Points on a hilly landscape, in no order, each with its height.
From any point a climber steps to the highest of the 2 points nearest to it. It stops when none of these is higher. Distance is the straight distance between rows; heights are no part of it.
z_221 height 743: [194 142 176 156 144 112 112 150 133 127 112 134 187 141 124 109 105 212
 144 114 113 160 100 121 128 151 115 168 101  67 139]
z_25 height 265: [102  98  94  92  77 159 142 154  56 131 110 129  80 152 144 104 112 155
 151 142 171 139 119 111 100  58 158 147 111 134  69]
z_80 height 215: [160  86 160 168 164 107 133  98 159 153 124 133 143 105 134 149 135 127
 116  95 122 149 183 142 103 184  84 113 113 149 149]
z_203 height 360: [121 147  59  58  99 163 127 179 105  98 103 104 106 175 156 115 152 147
 147 179 110 150  91 128 181  74 124 133 115  72 114]
z_304 height 110: [105 115 135 150 101 127 130 130 180 125  80 191 105  76 131 106 167  90
 149 115 170 129 159 118  89 145 182 110 112 135  76]
z_298 height 334: [121 160 118 109 112 136  88 147  95 148 204  80  99 169 119 109 130 113
  96 154  97 110 112 172 145  57 106 183 109 111 122]
z_118 height 284: [ 92 127  71  64 110 170 179 179 112 104  77 150 131 140 176 150 137 125
 180 192 162 135 112  97 190 110 124  72 137 110 123]
z_969 height 264: [147 140 156 141 105 122 109 118  74 133 115 163 124 119  83 111  93 192
 130 120 135 116  91 108  72 107 177 173 116 122  97]
z_917 height 589: [165 127 160 185  94 121  95 117 103 178 113 154  86 121 121 104 122 137
 129 139 144  99 153 131  63 109 150 187  92 123  92]
z_527 height 269: [121 123 110 110  95 119 120 116 137  57  65 130  64 128 137  88 145 102
 163 129 166 130 109 103  92 108 169 148 168 150 119]
z_156 height 245: [172 138 161 148 180  85 121 100 161  81 154 117 168 105  87 125 120 149
 121  81 119 146  91 110 141 185 107 128 142 148 176]
z_712 height 618: [116  65 117 121 151 122 175  72 108 110  97  90 111 114 144 135 119 128
 132  97 115 136 166 111 117 180 120  86 166 174 145]
z_762 height 661: [139 130 157 177 116  78  86  96 154 126 122 127  46  90 121  94 158  76
 107 111 162  79 165 154  55 116 145 151 123 163 102]
z_610 height 387: [102 127  38  52 115 160 170 130  91 104 158  69 105 164 136 125 159 144
 134 156  52 134 112 139 201 115 111  92 130  89 128]
z_400 height 526: [ 88 172 100 133  90 153  99 198 140 118 127 122  97 157 156 131 137  60
 143 147 167  98 106 110 141  79 150 155 130 121 121]
z_272 height 373: [122 125  54  60 111 154 138 143  95 107 132  82 101 171 142 111 157 154
 135 159  80 152 101 142 176  82 111 131 121  79 118]
z_72 height 318: [140 145 134 134 117 140  98 135 129 148 118 135 134 153 136 124 133 120
 125 147 120 137 124 140 130 106 121 162 128 108 137]
z_110 height 406: [ 67 146  86 103 111 158 158 191 151 112 106 147 129 140 170 162 138  64
 168 149 182 106 132  94 167 108 145  89 146 138 120]
z_858 height 263: [ 76  75  63  89  99 165 163 150  81 123 135  68  74 158 178 125 138 111
 148 131 147 131 155 128 133  92 108 127 123 125  84]
z_870 height 641: [166 129 162 168  98 133 103 140 101 182 101 157 129 140 141 112 114 174
 140 147 123 128 141 138  85 107 141 183  89  84  99]
z_629 height 368: [108 115 102 122 126 163 183 134 151 149  97 132 157 135 169 177 143  87
 136 147 137 120 167 114 168 160 115  84 150 136 134]
z_588 height 521: [100 132 136 130 175  85 126  81 138 135 174  78 119 128 115 155 104  79
  75 102 107  89 155 160 120 132 106  97 170 184 190]
z_233 height 386: [111  95 101  99 109 141 135 114  52 170 204  95 105 154 115 117 112 138
  82 115 103 132 140 162 122  59 122 152  95 132  90]
z_619 height 585: [128  74 116 127 135 124 168  87 135 104  73 122 113 108 151 129 142 120
 152 101 146 145 165 108 111 180 124  91 164 158 125]
z_993 height 351: [195 144 200 166 161  98  88 122 149 145 171 121 184 126 118 116 102 167
 115 130 103 149 123 154 126 162  67 157 101 119 177]
z_731 height 399: [104 113  60  65 129 158 169 116  95 103 137  72 121 154 140 139 141 139
 121 158  64 127 110 126 198 133 120  91 161 109 149]
z_412 height 629: [166 137 139 130 145 125  90 119 125 148 150  78 126 163 149 116 138 118
 102 169  80 139 139 182 156 105  76 167 124 103 163]
z_473 height 552: [123 129 162 169 133 108 108 108 183 164 136 155 119 103 122 137 149  79
  99 107 150 108 185 151  80 139 117 121 114 160 116]
z_260 height 300: [ 65 139 106  91 113 157 153 174 108 152 111 190 136 128 129 144 112 138
 159 148 184 132 110  98 136  93 157  94 124 147  95]
z_484 height 311: [171 121 171 161 170 115 126 106 174 150 161 111 185 120 136 167 118 119
  96 131  96 133 164 156 136 186  57 106 120 149 197]
z_75 height 302: [104 168 147 126 113 137 125 155 135 132  97 218 150  95  87 128 122 159
 151 128 162 130  85  91 108 125 186 110 120 125 100]
z_315 height 155: [115 135 164 141 145 127 113 105 138 187 185 151 168 131  99 151 101 120
  87 117 118 120 142 150  95 124 108 133 117 161 139]
z_359 height 260: [161 160 175 170 113 112 119 161 151 119  95 204 166  81  90 103 117 206
 165 107 150 129  93  91  93 167 185 126  86  80  89]
z_711 height 338: [146  62 106 101 155 114 133  83  62 143 182  77 107 149 119 106  99 175
  95 127  47 171 138 170 145 104 109 132  98 109 135]
z_395 height 221: [ 93 132  88 116  83 171 115 196  97 154 156 106  96 164 155 126 141 115
 135 148 147 127 125 133 142  66 121 160  90  97  82]
z_394 height 308: [188 163 211 186 133  93  75 107 123 164 160 144 133 103  90 107 105 165
 113 135 121 106 123 151  71 146 117 175  94 132 135]
z_910 height 628: [121 178 143 152  97 131  76 150 110 158 167 115  91 154 116 119 119  91
 109 148 141  80 113 139 104  76 137 190 123 135 124]
z_134 height 193: [ 80 127  86 115  76 176 123 222  91 137 125 128  80 154 163 124 127 111
 167 155 176 122 119 105 132  64 144 149  80 103  78]
z_877 height 45: [124 153 172 168 111 127 101 119 150 171 134 191 143 100  89 127 128 130
 120 115 145 110 130 120  73 136 161 141 102 132  93]
z_826 height 298: [196 149 210 195 148  81  97 131 190 137 167 155 175  78  97 105 128 167
 113  96 129 133 134 135  95 200  82 143  74 125 137]
z_962 height 733: [188 152 173 186 129  80  73 109 161  85 101 137  70  87  99  72 155 135
 135 127 134 109 108 133  86 160 152 175 124 122 125]
z_160 height 126: [123 136 138 159  87 129 113 137 145 136  86 189  95  96 125 100 147 109
 158 128 162 121 136 110  85 126 184 143 111 124  85]
z_575 height 249: [125  92 130 120 106 135 127 105  60 148 138 123  95 140 113 113 104 147
 109 110 144 131 132 133  88  72 148 161 124 155  90]
z_30 height 330: [152 146 134 109 124 127 137 157 139  66  53 187 148 110 122 119 129 174
 183 144 156 160  73  86 149 133 169 108 131 102 129]
z_807 height 99: [107 117 128 105 135 157 148 136 109 174 127 157 179 137 125 150 106 177
 129 128 124 164 123 129 137 125 125 114 118 114 112]
z_28 height 340: [104 156  76  74  96 165 132 200  93 119  94 149 116 163 154 119 131 160
 161 186 141 143  80 115 169  62 137 119 102  82 110]
z_373 height 297: [135  95  92 108 144 149 170 101 105 144 157  70 141 140 146 143 139 144
  96 153  26 135 148 155 196 163  85  93 127  99 165]
z_835 height 662: [179 145 162 134 139 116  80 120  91 160 166  90 122 161 120  94 114 156
 101 174  80 138 119 183 125  87  96 192 106 101 150]
z_117 height 341: [184 110 158 151 171 123 128 111 150 148 155  99 191 133 143 156 115 143
 100 143  74 152 145 154 164 183  58 119 115 118 191]
z_734 height 310: [136 145 119 109 114 146 125 155 126 106  68 171 136 136 135 124 125 155
 164 154 148 153  90 100 144 109 157 129 134 103 129]
z_587 height 138: [ 93 144 121 164  62 157 112 188 100 160 134 164  78 128 132 123 120  94
 157 134 183  84 132  92  87  79 183 167  87 134  77]
z_648 height 277: [156 163 181 165 114 114  99 138  99 150 136 178 162 113  79 117  83 214
 133 119 123 106  90 107  73 134 174 167  94 100 102]
z_23 height 290: [ 83  81  56  59 110 172 207 133  70 132 120  91 107 143 159 130 141 163
 152 162  95 142 147 126 174 134 111  81 129 111  98]
z_185 height 370: [ 93  79  60  81 113 147 160 117  59 140 205  69  85 157 134 119 129 133
 109 113  86 134 146 160 145  78 110 122 104 124  91]
z_187 height 532: [122 128 128 123 150 104 109  94 122 115 135  91 101 143 122 122 125 101
 107 113 119 122 134 143 118 107 120 146 170 159 157]
z_458 height 273: [154  98 124 119 176 113 125  93 101 115 154  76 144 145 119 124 102 158
 108 125  72 160 114 144 159 147 100 133 140 124 181]
z_455 height 325: [104  98  96  96 134 167 194 131 108 138  85 137 156 131 160 164 130 147
 153 157 131 142 145 107 176 161 120  76 149 126 124]
z_362 height 502: [145 105 124 110 153 133 185 115 133  79  72 140 168 103 135 151 133 165
 174 123 145 154 113  80 168 196 130  81 156 132 138]
z_438 height 546: [139 135 161 133 185  85 101  88 141 130 190  92 135 123 108 142  96 103
  81 124  90 116 137 167 130 139  89 113 153 173 205]
z_784 height 332: [ 74 111  70  98 127 153 163 133 103 161 210  59 112 154 142 150 137  97
  92 126  74  99 159 165 168 114  92  99 121 124 127]
z_856 height 345: [148  95  94  95 131 120 121  98  73 141 179  76  97 160 122  97 125 164
 101 143  56 160 132 179 148  83 102 152  98  93 124]
z_810 height 316: [ 89 153  75  78  96 165 141 212 111  99  85 154 106 151 167 123 131 114
 177 190 170 131  85  93 177  69 139 102 114 109 117]
z_938 height 278: [ 69  71  56  75 100 172 192 134  71 137 138  73  86 151 171 132 137 130
 146 138 121 130 160 129 152 115 109  98 131 131  88]
z_152 height 381: [162 146 157 149 132 133 119 139 180 124  97 179 182 111 125 143 140 132
 143 124 139 151 114 111 140 159 135 120 127 103 134]
z_584 height 466: [138 112 123 119 141 135 171 124 161  92  64 169 163  96 142 152 147 130
 172 130 157 149 133  90 157 183 139  78 150 130 125]
z_827 height 365: [119 103 128 113 124 129 144 112 111 111  85 159 119 117 120 112 121 161
 160 110 157 159 120 105  98 133 157 123 142 142 101]
z_888 height 616: [126 152 160 183 111  96  89 121 173 152 138 151  78  97 119 108 157  64
 106 121 161  77 166 152  71 124 148 145 116 151 104]
z_652 height 352: [ 81 142  68  84 113 159 167 164 136  85 100 101 124 148 173 162 145  72
 152 157 154  98 119  97 191 121 134  85 175 130 139]
z_256 height 307: [ 94  83  79  77 123 169 207 128  83 134  91 111 132 135 168 148 133 156
 159 169 116 143 149 114 179 158 110  76 141 119 115]
z_968 height 485: [112 128 131 153 126 127 133 124 181 157 120 144 135 125 151 155 153  67
 120 118 153 112 177 140 113 140 122 116 136 147 121]
z_27 height 292: [129 123 103 102 115 124 150 116 164  46  51 150 110 104 151 117 155  92
 175 140 168 130 119  95 136 153 166  93 175 137 127]
z_872 height 497: [ 81 117 100 117 154 100 146  89 118 125 159  50 100 144 145 149 107  80
  85 103 102  76 163 146 131 130 110  94 173 172 181]
z_326 height 313: [187 149 146 127 134 115 134 151 151  59  66 161 171 117 122 118 131 183
 178 128 146 164  76  82 155 155 152 129 133  87 137]
z_421 height 382: [142 107 154 146 123 103 126 105 128 104  90 166 106  89 100  95 132 168
 151  85 159 148 123 102  76 155 167 135 124 142  83]
z_558 height 510: [114 110 131 130 139  93 117  82 127 108 124 114  86 121 116 118 129 103
 113  89 145 119 139 133  84 119 139 132 166 175 129]
z_345 height 402: [111  86 119 120 126 124 123 112  64 181 228  83 102 149 124 131 100 104
  63 112 108 115 169 177 115  68 102 145  93 155 110]
z_830 height 700: [162 130 160 173 118  83  87  95 132 103 105 128  48  99 106  82 150 118
 129 118 144  98 131 137  63 127 155 174 133 148 114]
z_628 height 280: [ 81 113  96  82 106 161 154 155  81 147 110 154 116 142 139 126 113 157
 154 140 165 147 116 113 126  82 150 117 121 132  85]
z_918 height 293: [185 168 201 185 120 105  80 123 115 161 148 160 153 111  85 105  94 202
 130 129 115  99 106 129  69 149 141 181  88 100 115]
z_845 height 592: [103 125 106 130 132 102 149  96 164  94  92  81  98 126 167 144 144  54
 125 106 151  83 172 130 116 149 124  94 180 162 147]
z_641 height 189: [164 110 168 141 156  95 123 110  97 126 144 130 164 129  87 109  87 203
 126  79 113 165  99 118 104 142 130 154 110 129 136]
z_535 height 218: [147 163 155 119 145 121 105 130 135 101 127 157 168 125  78 126 108 174
 135 112 127 146  58 104 131 132 154 142 147 119 153]
z_208 height 198: [150 111 143 117 158 114 140 123  90 106 131 124 174 133 102 116  86 217
 142  92 114 179  84 107 131 142 136 140 124 115 135]
z_532 height 296: [117 135 101 108 123 153 119 143 123 140 121 112 129 163 154 137 135 109
 129 154 120 141 124 138 158 101 118 145 142 109 133]
z_76 height 492: [132 124 165 162 144 101 100 107 148 177 162 119 112 125 136 146 124  80
  88 115 132 105 191 176  83 115  86 133 118 172 146]
z_676 height 137: [102 140 153 135 151 134 131 111 163 164 160 161 187 117  88 159 116 118
 100  99 130 128 131 127 115 150 125  99 137 166 136]
z_103 height 359: [125 131  67  72 111 141 122 128  95 131 189  71 100 172 126 106 152 140
 112 146  57 138 121 171 171  77  99 146 105  81 120]
z_635 height 83: [ 98 102 100 103 124 159 147 134  88 192 166 129 154 146 133 148 114 147
 104 127 104 153 146 154 139 100 109 124 103 119 100]
z_874 height 695: [162  78 135 136 141 112 122  93  94 123  97 101 104 140 139 100 121 166
 131 114 122 168 137 139 102 124 112 160 130 128 132]
z_292 height 686: [156 171 177 144 130 116  71 114 103 167 188 109 121 148 101 108 102 126
  95 167 103 103 113 176 110  89 106 187 120 140 149]
z_37 height 281: [131 128 115 116 105 115 128 122 163  44  55 156  92 103 139  92 156  96
 175 133 168 138 107 102 112 138 173 119 164 131 123]
z_678 height 254: [124  83 105 114  82 151 135 126  56 130 110 111  66 154 147  95 115 142
 137 130 160 135 136 119  87  68 147 170 117 137  76]
z_544 height 469: [ 75 118  92  89 118 136 144 125 111 106 114 116  96 143 133 129 120 105
 139 115 166 119 122 105 113 103 155 118 169 165 114]
z_115 height 367: [124 163 131 135 106 127 119 153 185  86  74 212 129  68 110 112 158 103
 161 142 162 126  97  99 133 138 199  98 129 119 109]
z_405 height 349: [164 153 163 159 119 138  99 139 163 151 102 174 164 123 129 131 133 135
 139 142 135 141 117 130 122 138 134 150 119  95 133]
z_970 height 634: [131 163 157 149 143  99  98 107 197  97 122 153 131  92 103 124 157  87
 111 108 141 111 116 131 116 154 146 117 157 142 139]
z_281 height 74: [130 137 172 177 137 108 102 121 218 132 128 185 139  54  97 106 175  98
  98 108 145 114 146 138  92 178 151 103  94 130  90]
z_159 height 236: [128 148  78  84 123 174 161 160 139 119 109 127 172 151 159 175 149 112
 131 186 109 129 110 116 219 126 107  89 151  88 146]
z_255 height 601: [167 114 141 132 160 139 154 129 135 128 119 127 203 132 134 155 115 177
 134 119 101 167 119 112 173 176  99 109 128  99 158]
z_791 height 179: [153 112 187 150 165  89 112 102  97 145 180 142 169 113  72 124  75 186
 103  69 112 153 113 127  92 148 124 143 100 150 138]
z_820 height 753: [198 129 175 157 168  76  88 100 129  97 130  96 118 130 116  97 120 159
 124 119 106 149 112 141 121 142 101 173 133 130 179]
z_644 height 663: [157 182 173 163 117 114  67 125 128 162 160 126 106 137 106 111 119 107
 107 162 125  90 113 160 102  96 120 190 131 136 149]
z_99 height 315: [112 131  83  90 107 135 157 137 150  52  63 122 108 139 170 138 146  72
 173 154 166 117 121  94 161 129 150  99 181 137 139]
z_408 height 169: [138 123 187 150 167  99 107  93 115 165 192 143 167 113  82 135  83 152
  88  93 110 140 132 145  87 141 105 134 105 170 144]
z_90 height 232: [164 160 162 144 162  99 116 118 168  84 139 146 170 104  79 127 131 153
 132  95 127 144  79 103 141 168 131 130 149 130 159]
z_757 height 314: [ 97 106  77 111 128 155 170 113 107 166 192  72 137 146 140 155 130 119
  91 142  43 114 156 162 178 146  90  85 130 114 148]
z_708 height 243: [ 79 133  67  93 101 176 135 193 106 152 168 104 115 164 153 143 146 110
 132 145 126 126 124 140 163  75 107 131  99  94  88]
z_576 height 597: [144 155 131 119 150 125  98 120 143 132 159  81 129 158 144 133 132  86
  93 163  91 119 129 169 162 107  83 147 150 123 176]
z_291 height 549: [167 101 125 123 159 144 191 128 131 105  90 120 198 121 147 164 123 178
 155 133 111 159 123  90 193 196 105  89 139 105 153]
z_850 height 548: [145 130 142 187  77 123  96 128 113 162 122 144  53 113 128 101 135 100
 134 130 168  77 159 125  59  99 161 183  99 140  86]
z_273 height 726: [189 113 155 141 156  96 101 101 107 107 108  95 119 142 126 101 118 170
 130 124 106 166 114 134 120 136 105 173 123 118 158]
z_29 height 562: [144 153 144 136 158  98  97 104 153 115 135  83 108 150 139 130 136  73
 104 138 116 109 137 162 138 117 100 150 169 147 183]
z_161 height 433: [115 125 105  94 149 139 150 109 118  98 111 113 146 137 125 147 122 135
 130 124 116 138 102 108 162 138 132 106 175 140 158]
z_35 height 459: [126  94 148 151 142 111 116  97 111 176 161 113 103 133 134 143 114 103
  89 108 125 121 188 164  88 108  98 136 116 170 138]
z_401 height 428: [ 63 125  74  60 125 157 154 138  79 123 155 114 122 153 117 139 117 142
 121 130 124 131  96 120 157  90 140 107 154 144 121]
z_84 height 291: [162 129 118 112 127 133 120 129 134  75  63 127 127 144 145 117 140 143
 157 150 132 159  96 111 148 126 137 149 155 106 145]
z_491 height 259: [165 114 147 141 186  97 130  93 128  97 151  95 160 125 103 131 104 159
 116  92  94 156 106 115 153 178 100 125 146 144 191]
z_925 height 161: [103 141 113 146  69 160 117 186 105 151 102 166  87 138 153 115 122 110
 165 152 174 110 127 102 106  78 172 161  92 116  90]
z_47 height 646: [113  58  96 102 149 133 178  82  75 105 118  65 106 136 142 120 107 155
 124 120  84 148 143 118 140 157 116  98 163 154 150]
z_150 height 567: [160 144 182 150 188  74  89  88 146 112 181 107 134 107  89 128 103 120
  92 107 105 127 124 155 114 154  95 127 140 171 195]
z_886 height 346: [104 145 143 159  95 146 111 152 134 190 148 159 120 136 127 139 125  87
 115 124 160 101 153 131  91  93 142 157 104 141  97]
z_995 height 458: [ 67 143  93 111  99 160 138 197 136 117 116 135 106 147 163 147 135  66
 164 138 187 112 128 100 144  90 150 119 132 133 110]
z_335 height 348: [143 157 131 120 112 123 130 159 167  62  57 214 134  79 118 106 146 141
 182 150 169 141  80  84 143 139 193  93 124 110 121]
z_378 height 418: [154 142 138 139 133 134 137 138 187 100  81 180 170  99 133 152 156 110
 156 136 151 144 124 105 156 159 149  99 141 110 126]
z_387 height 417: [ 83 139 106 133 124 139 141 142 165 144 131 105 128 151 164 161 141  50
 122 119 153  90 169 131 137 120 116 113 148 143 135]
z_627 height 303: [107 172 149 177  82 141  96 172 167 167 140 169 107 122 134 131 140  62
 135 138 164  87 149 124  99 104 156 161 102 129 106]
z_261 height 491: [ 93 125 121 118 115 115 121 108 112 109 125 123  83 126 111 112 123  94
 123  94 167 107 125 120  82  97 159 138 163 175 107]
z_278 height 283: [145  90 105 109 162 131 151  96  98 122 143  74 146 149 133 128 118 166
 112 138  50 162 126 142 181 152 101 115 135 109 170]
z_977 height 241: [182 156 175 177 123  95 123 164 156 104 107 177 166  85  97  88 122 218
 163  86 149 135  97  91 102 183 159 148  82  73  94]
z_162 height 542: [125 106 120 140 147  97 160  80 167  96  86  86 112 107 161 158 149  76
 115 100 124  89 180 125 126 188 113  76 175 165 166]
z_81 height 371: [174 137 174 144 158 124  93 118 142 151 165 115 185 140 122 127 107 153
 102 146  89 150 119 161 145 143  82 149 116 111 174]
z_225 height 403: [162 108 149 149 148  90 126 102 156  75  88 142 120  85 113  95 149 152
 147  81 148 159 116 107 106 184 135 128 134 136 116]
z_109 height 429: [111  86 135 145 130 130 126 108  86 199 189 115 118 141 130 145 103 108
  75 106 132 120 188 163  94  87 101 139 103 167 109]
z_980 height 413: [109 118  87  93 142 153 170 112 113 107 118  80 135 148 143 152 134 120
 114 148  85 123 120 121 188 151 113  94 175 126 165]
z_370 height 57: [121 160 172 172 111 123  99 129 184 151 129 204 137  69  82 113 150 122
 116 115 147 101 125 115  80 159 177 122  94 124  84]
z_391 height 208: [139 145 142 105 148 134 127 138 102 115 122 152 183 137  88 128  94 207
 135 117 115 162  66 108 139 123 142 130 131 106 139]
z_651 height 286: [151 135 175 161 165 114 107 104 183 164 169 120 173 120 133 164 122  94
  85 147 106 117 175 176 116 163  59 111 121 160 187]
z_515 height 270: [ 80 130  74 100 117 169 150 163 121 149 149  97 126 160 163 155 145  99
 122 143 122 122 139 136 170 111 102 117 131 113 115]
z_572 height 242: [ 79 124  58  99 112 173 172 173 125 142 153  66 119 164 178 165 163  85
 128 149 104 105 157 143 195 129  87 100 120  98 117]
z_744 height 328: [201 158 224 184 153  80  79 123 147 147 179 137 162  98  95 104 100 173
 113 122 114 129 127 160  91 171  74 159  80 134 158]
z_122 height 642: [103 135 111 141 126  88 129 102 193  84  93 113  96 107 157 126 163  45
 130  99 164  90 161 135 109 143 146  99 169 150 127]
z_569 height 212: [110 117  88 123 116 135 117 155 121 119 132  51  75 174 182 123 149  66
 128 142 136 111 158 151 147  86  94 165 134 119 124]
z_689 height 416: [124 121 123 146 136 147 158 124 178 156 106 145 168 125 154 178 149  87
 121 135 132 121 172 127 143 173 110  92 139 138 139]
z_396 height 472: [ 81 109 101 127 146 128 178 105 120 153 155  62 128 140 149 173 114  88
  82 120  87  82 174 143 151 153 105  76 160 163 169]
z_985 height 587: [116 187 129 151  96 132  76 163 142 123 133 124  85 147 126 116 135  70
 131 151 151  78 106 123 119  84 153 183 142 128 138]
z_138 height 257: [136 116 142 129 109 124 113 110  62 144 129 145 116 135  96 110  98 180
 117 111 133 133 107 121  84  88 165 168 120 137  98]
z_250 height 301: [106 178 140 163  84 142 103 165 195 143 122 187 127 108 128 128 151  54
 138 137 162  91 139 119 112 122 174 133 112 124 114]
z_220 height 282: [133 155 166 136 127 126 125 156 129 137 104 205 176 101  88 126 108 200
 156 110 155 145  92  97 105 145 174 113 103 110  95]
z_617 height 344: [117  83 116  96 121 142 173 128 105 108  55 161 129 122 155 120 122 173
 190 143 169 172 132  98 127 142 142 102 137 124 100]
z_883 height 384: [ 89 119 132 143 105 149 125 152 112 196 178 133 127 148 130 147 116  91
 101 117 156 108 164 141  98  83 122 147 103 155  89]
z_634 height 390: [140 145 152 121 147 128 102 116 110 152 175 126 176 145 101 128  98 163
  97 134  86 150  95 149 138 111 114 148 123 110 153]
z_543 height 261: [119 139  67  69 117 170 174 170 118  99  77 138 151 144 169 170 147 123
 160 200 131 132 108 101 219 120 117  73 142  89 134]
z_18 height 240: [ 83  94  78 112 102 154 144 159 112 113 123  62  75 164 191 130 144  71
 148 128 158 116 160 124 131  96 113 144 134 129 101]
z_392 height 255: [170 124 182 180 158  98 111 111 198 142 140 159 161  82 114 131 153 131
 110  97 134 144 160 140  99 194  87 114  94 134 137]
z_131 height 350: [ 79 101  57  97 111 150 159 141  89 154 236  59  93 155 134 139 142 103
 102 112  76 109 156 171 162  90  91 115  94 112  98]
z_34 height 92: [108 122 146 152 134 119 137 115 202 127 101 186 134  67 111 121 170  95
 125  99 161 126 157 121 102 176 158  88 115 138  85]
z_718 height 720: [203 147 185 171 156  67  79 104 147  87 119 115  95 101  94  85 140 153
 127 112 127 134 108 141 102 158 116 172 128 131 159]
z_50 height 339: [103 177 129 147  88 135 115 166 197 105  95 210 117  80 127 113 163  62
 152 141 165 101 118 100 126 123 201 106 119 123 112]
z_205 height 600: [138 159 171 150 159  91  93  99 178 115 155 138 137 101  87 130 131 100
 101 107 128 116 117 145 110 149 122 126 156 159 161]
z_727 height 289: [186 127 131 109 155 124 130 129 133  71  79 119 167 145 134 125 129 180
 155 137 114 173  88 103 171 147 122 140 141  86 159]
z_188 height 687: [179 126 164 147 122 130 105 140  99 154 106 133 154 147 134 107 103 207
 135 138 105 152 116 144 107 113 128 173  93  67 116]
z_696 height 667: [133  70 107  99 144 121 138  83  72 110 128  76  94 147 135 103 109 153
 116 117  98 155 131 140 118 110 117 141 146 145 141]
z_169 height 34: [142 139 188 176 116 118 101 100 114 180 154 182 131  96  72 120 108 153
 102 105 138 100 136 127  50 129 160 155  89 150  82]
z_502 height 675: [187 134 171 155 152 117 129 147 153 133 128 144 217 129 126 135 106 193
 136 107 119 166 112 116 144 176 100 139 106  89 148]
z_61 height 118: [100 145 143 120 140 150 143 134 147 167 131 187 195 118 103 162 111 145
 129 116 144 144 122 111 125 141 141  99 132 141 119]
z_336 height 432: [ 78 130  88 129 132 138 165 136 146 140 146  54 129 158 173 178 136  57
 101 125 116  73 176 144 160 135 100  97 151 139 152]
z_564 height 401: [113 157 136 107 137 141 105 124 101 149 171 133 161 146  89 132  97 145
  97 128 105 134  82 138 130  95 134 149 143 134 142]
z_530 height 450: [ 85 127  96  89 133 143 151 120 117 109 115 123 127 139 125 145 120 119
 137 121 142 126 113 109 143 120 145 105 178 155 137]
z_286 height 415: [ 90 131 102  81 131 145 127 122  78 139 169 118 129 155 102 130 102 146
 101 124 111 141  93 136 142  79 141 137 139 136 125]
z_770 height 139: [124 143 130 148  76 142 116 159 124 140  76 193 100 114 137 109 130 134
 170 149 161 128 125 101  91 109 185 147 105 110  94]
z_999 height 426: [152 112 136 140 156  98 141  99 178  68  95 134 140  79 115 122 155 129
 143  83 143 143 122 101 133 197 130  96 150 141 129]
z_463 height 688: [112 146 124 137 124 103 119 114 197  84  95 147 106  93 134 119 167  56
 132 110 159 101 138 127 118 143 163 106 159 140 122]
z_524 height 498: [137 104 134 151 168 103 166  81 170 100 105 104 139  89 133 164 148 102
 110  88 115 103 167 118 135 210 110  67 165 162 162]
z_787 height 329: [ 83 155 124 108 111 146 145 160 147 131  94 213 145 106 113 141 128 126
 165 141 184 136 113  91 133 120 174  84 127 139 105]
z_263 height 462: [156 101 145 153 177  91 156  88 175  89 117 115 145  88 117 147 145 125
 123  75 122 129 146 109 135 214 107  83 152 155 159]
z_20 height 347: [114 147  89  91 119 143 107 140 107 144 202  81 119 169 128 120 142 118
  99 153  77 129 116 176 169  76  93 153 110  93 131]

Where does a climber stop that starts at each point below?
z_727: z_115
z_281: z_925
z_362: z_221
z_569: z_221
z_619: z_820
z_678: z_787
z_543: z_292
z_999: z_463
z_84: z_115
z_711: z_820
z_634: z_292
z_261: z_292
z_336: z_463
z_138: z_292

Two climbers start at each pair of points below. Name the first point that both come to, or write -.
z_527 and z_544: z_292
z_37 and z_225: -
z_993 and z_484: z_81

For each start below, name every point that the climber comes to, in order.
z_826: z_744 z_993 z_81 z_634 z_564 z_286 z_401 z_530 z_544 z_261 z_558 z_187 z_29 z_576 z_412 z_835 z_292
z_731: z_980 z_161 z_530 z_544 z_261 z_558 z_187 z_29 z_576 z_412 z_835 z_292
z_995: z_400 z_985 z_910 z_644 z_292
z_378: z_584 z_362 z_291 z_255 z_502 z_221
